Points, in no order, along strands that fork, close into loops and pass close to each other.
In the rows, zero is written as 128.
Two points are linked if the straight distance between their rows is under 43.1. Some points are linked to none.
z_24: [138  95 116 103 120 174 113 118]
z_762: [ 96 196 129  99 138 132 112 132]
z_961: [ 96 175 138 120 118 144 110 171]
z_761: [174  71  88 167 141 132 149 163]
z_435: [149  97  81 197 112 108 163 155]
z_163: [127 180 158 133 142  93 133  77]
z_42: [ 92 160 136 117 120 139  94 187]
z_782: [119 110 124 194  98 108 110 168]
z_716: [124 161 155 148 108 150 107 147]
z_651: [118 143 149 147 105 148 111 162]
z_803: [ 97 184 131 113 123 149 123 149]
z_383: [114 112 118  99 116 171 105 159]
z_438: [130  78  99  90 134 169 138  91]
z_128: [ 96 150 122 116 131 137 154  79]
z_125: [138 184 149 101 154  68 102 105]
z_137: [139  69  86 132 131 138 116 185]
z_397: [122 103 145  79 137 164  89 120]
z_221: [155 103 124 182  89 154 145 126]
z_860: [120 106 144 111 138 134 130  72]
z_254: [117 132 135 174  91 139 124 162]
z_922: [110 117 127 120 115 159 108 166]
z_690: [ 91 104  86 122 116 128 114 196]
z_95: [127  92 111  97 126 178 110 140]
z_642: [134  96  56 188 158  82 135 143]
z_243: [134 111  95 163  94 153 157 146]
z_562: [123  74  81 137 135 115 105 196]
z_955: [102 139 108 137  99 157 150 135]
z_817: [141  79 104 140 115 143 118 176]
z_755: [165 140 157  95 145  47 167 137]
z_376: [122  98 121  95 133 165 126  93]
z_913: [138  92 125 144 105 152 109 160]
z_815: [162  74  73 152 145 132 156 166]
z_453: [126 175 164 130 120 144  98 144]
z_747: [102 107 110 122 113 145 112 188]
z_473: [116 170 145 144 118 137 149  77]
z_409: [145 182 172 151 135 109 122  79]
z_10: [158  97 135 145 105 174 115 117]
z_868: [130 175 160 118 127 141  99 121]
z_183: [153  87  71 187 150  92 137 154]
z_600: [136 106 161 111 135 152  98  92]
z_318: [124 115 129 183  93 125 126 165]
z_598: [113 153 156  95 152 127 109  97]
z_220: [116  87  94 148 123 112  96 182]
z_990: [156 159 143  97 143  32 155 136]
z_180: [116 188 148 135 133 109 147  80]
z_759: [170  84  86 138 121 171 160 116]
z_316: [125 109 157  90 141 150  94  99]
z_905: [126 121 175 112 153  85 137  82]
z_547: [143 185 155 115 152  93  98  98]
z_534: [116 211 129 101 148  93 118 111]
z_452: [151 133 174 104 157  53 157 116]
z_371: [119 122 113 143 101 159 138 143]
z_980: [ 78 130 129  81 159  99 162  88]
z_914: [109  98 118 156 111 119  97 186]
z_930: [154  88  78 203 132 100 152 149]
z_6: [174  79  91 150 122 168 152 137]
z_370: [100 118 130 153 108 123  95 189]
z_683: [142  83  91 108 126 169 147  90]
z_12: [ 91 140 133  94 152 117 152  81]
z_45: [151  99  66 147 123 158 187 133]
z_570: [138 112 153 126 121 160 110  92]
z_319: [117 173 144  72 163  99  96 114]
z_609: [154  91 123 141 105 167 118 138]
z_124: [136 111  84 156 105 163 172 126]
z_148: [140 116 187 112 159  67 152  95]
z_104: [142 130 155 175  92 158 127 117]
z_302: [138 186 162 117 136 122  96 109]
z_506: [101 208 126  93 146 108 113 117]
z_261: [152  91  87 130 121 173 166  95]
z_887: [ 99 138 142  71 166  63 175 123]
z_764: [122 174 151  79 157 123  82 128]
z_36: [139 136 150 165  99 160 136  93]
z_105: [ 95 133 142 139 113 132  97 194]
z_866: [124 136 149  75 165  54 175 137]
z_408: [154 102 150 145 111 165 120  94]
z_742: [145 168 141  93 154  39 142 123]
z_29: [178  71 101 156 124 153 136 152]
z_863: [126 143 167 108 154  84 126  86]
z_192: [123 145 143 151 106 149 144  85]
z_858: [102 140 118 114 114 158 137 117]
z_644: [114 158 150  87 150 139  92 117]
z_8: [144 175 144  97 155  54 119 111]
z_378: [143 170 174 156 121 139 119  90]
z_969: [116 154 155  95 157  93 123  91]
z_781: [148 111 140 181  89 154 128 133]
z_375: [ 82 129 135  75 166  78 174 105]
z_298: [142 100  88 177 103 137 161 154]
z_57: [ 98 135 123 103 128 154 135  96]

A piece is two or more points that can be reached from each other along the links. Count, over all rows, the pieces, the separate loops (a circle has one, a figure eight two, a Y none), the forks (points with three links) and the tips (points with one).
pieces | 5
loops | 0
forks | 1
tips | 11

A tip is a point with one link. Name the tips that can be reached along the links from each point below, in the order of the rows.
z_298 | z_642, z_45, z_866
z_817 | z_397, z_534
z_192 | z_221, z_378
z_716 | z_782, z_319
z_261 | z_690, z_815

Name the points in between on the shortest way along the links from the first point to the second, in order.
z_747 / z_24 | z_922 > z_383 > z_95
z_383 / z_261 | z_95 > z_24 > z_376 > z_438 > z_683
z_863 / z_452 | z_905 > z_148
z_148 / z_644 | z_905 > z_863 > z_969 > z_598
